Each row is a point on a tangle of strands that fork, close into loops and nearly touch. The rows are in no order.
In the rows, 128 means zero.
Two points are linked if the straight distance between their rows is under 43.3. Some points are linked to none.
rosud: [134 108 136  54 138 114 129 110 176  87 109  78 106 113 115]
tives: [132 100 137 161 123 211 194  90 129 160 150  97 104 132 151]
Garun: [113 151 138 159 115 138  65 187 143 187 125 191 172 148  78]
Buger: [139 117 131  70 136  91 128 108 159  78 110  83 109 112 120]
lub: [110 168 133 196 113 112  91 166  86 149 130 189 151 151 124]
nisof: [146 121 103 103 158  87 153  90  99  79 128  88 104  90 157]
pes: [143 113 107  88 142 107 156  83 139  81 134  72  99 101 136]
vifat: [130 102 133 152 120 211 188 100 134 174 150 104 107 134 145]
pumo: [101 134 132 125 112 156  77 177 164 188 113 175 171 145  76]
tep: [120 167 120 194 131  69  61 188  68 127 120 218 140 145 133]
luto: [101 111 129 156  93 220 156 120 151 191 132 130 126 167 126]
talit: [111 172 127 205 118 101  84 175  72 147 128 201 146 152 132]
Timok: [120 108 121 123 114 190 159 114 158 169 141 112 118 142 134]
sevod: [114 170 128 205 125  90  74 185  69 141 122 210 146 151 130]
Vozo: [140 120 138  69 133 104 112 131 162 107 116 108 132 120 116]
Molet: [134 115 121 181 126 175 193  79 101 126 155 103 109 128 161]
teped: [ 96 103 126 138  92 215 156 120 162 184 129 117 127 166 121]
Nor: [150 123 101 112 166  78 147  94  88  78 122  95 101  86 166]
fab: [147 115 105 115 161 110 169  78  90  86 140  86 101  92 161]
Lagum: [141 117 120 100 134 118 153  94 145  86 128  80 103 113 132]
Vop: [121 161 117 175 130  57  59 184  78 119 117 209 142 135 128]
lugom: [136 134 130 115 134  88 135 122 116  90 112 111 121 117 138]
lesab: [138 136 115 127 139  76 134 121 105  85 111 114 118 112 150]
zemuv: [134 106 134 108 130 161 167 100 154 114 131  84 101 121 133]
Zumi: [140 125 135  83 137  80 123 121 143  82 109  98 120 116 125]
Meda: [115 155 147 160 122  81  58 191 110 133 113 196 164 140  89]
lazup: [144 113 106 144 154 145 186  68  79 101 157  91 102 104 176]
zabol: [116 157 148 168 119 120  66 188 121 174 127 195 172 147  87]
gigok: [138 140 135 120 124 105 123 135 119 128 130 138 140 126 131]
zeka: [136 119 139  95 132 139 144 116 153 121 126 102 118 123 129]
Nad: [142 111 107 157 145 161 192  66  86 111 164  91 104 112 175]
Nogu: [139 125 141  79 138  68 109 131 139  85 104 109 129 114 122]
nemev: [139 125 139 116 132 127 151 112 132 109 126 106 119 123 134]
taz: [119 156 129 165 111  98  87 160 104 136 127 176 152 143 122]
sivo: [120 171 117 235 113 168 153 130  61 190 157 178 134 154 156]
rir: [127 104 137  46 137 129 127 119 180 102 113  86 113 117 114]
Bam: [138 112 129 108 131 143 162  95 151  99 129  84 100 118 133]
Dul: [146 114 105  86 154  93 156  80 116  76 134  75 101  88 145]
tagis: [134 109 136 175 125 193 195  87 115 145 151 103 107 132 153]
selus: [110 105 119  87 114 168 136 125 181 148 129 108 131 142 120]
vibik: [138 137 138 114 131  99 128 132 118 115 122 127 133 120 132]
gon: [135 118 107 182 134 171 194  74  86 121 162 104 108 123 173]
losud: [138 134 134 123 124 133 138 127 130 140 137 130 133 130 134]
dirir: [118 148 150 145 118  91  61 185 131 135 111 183 165 136  83]
Padok: [145 115 106 133 158 130 179  74  83  93 147  89 100  96 170]
zek: [140 126 139  73 135  62  92 142 140  96 109 122 142 112 115]
tota: [121 104 127  53 131 140 125 125 182 121 122  97 125 126 114]
Nutur: [114 164 139 185 109 119  92 160 100 152 128 180 153 152 119]
Piguv: [118 142 152 131 117 111  66 180 150 146 108 176 165 134  83]
zegu: [105 105 120 126 102 198 153 119 165 174 135 116 125 156 127]
Duno: [137 123 136 121 127 157 155 117 140 144 139 117 122 130 134]
sudir: [130 111 129 139 120 194 172 109 142 170 149 111 115 137 140]
Lovil: [135 112 138 115 131 168 168 107 148 134 135 100 111 125 134]
Pef: [115 158 151 170 123  97  61 194 108 154 121 199 168 145  86]
banu: [112 140 146 129 118 139  74 177 155 168 111 175 168 140  83]
vufe: [144 131  99 122 151  69 135 111  97  80 116 109 109  97 163]
siru: [139 120 139  79 134 124 131 122 159 113 122 104 123 120 122]
Vuri: [102 146 127 150 110 155  68 185 158 194 116 186 172 153  72]
nuteg: [139 121 134  63 131  86  93 140 163 104 114 117 141 118 112]
vava: [122 113 123  98 118 166 141 122 169 150 134 114 123 139 127]
Dutaf: [118 159 122 166 120  76  72 172  90 126 121 189 148 140 124]
pugut: [116 102 122  64 125 155 129 125 183 134 127 101 126 132 117]

How many points has the smallest loop of links through each point below? Write none if it is on no loop.
Pef: 9
Lovil: 15
Dutaf: 8

A fork is a point with three links, a tip a point with one. Leave the first point through the second and follow the links. Name the first fork or tip that comes.
lazup / Padok: nisof
nuteg / Vozo: nemev
Buger / rosud: vava
vifat / sudir: luto

Name the points in between on the shortest way along the links from the first point to the second, in order.
Vuri / Pef: Garun zabol
vifat / gon: tives tagis Molet
vibik / Nor: lugom lesab vufe
Buger / vava: rosud rir tota pugut selus
talit / Vop: sevod tep
nuteg / nemev: Vozo siru zeka
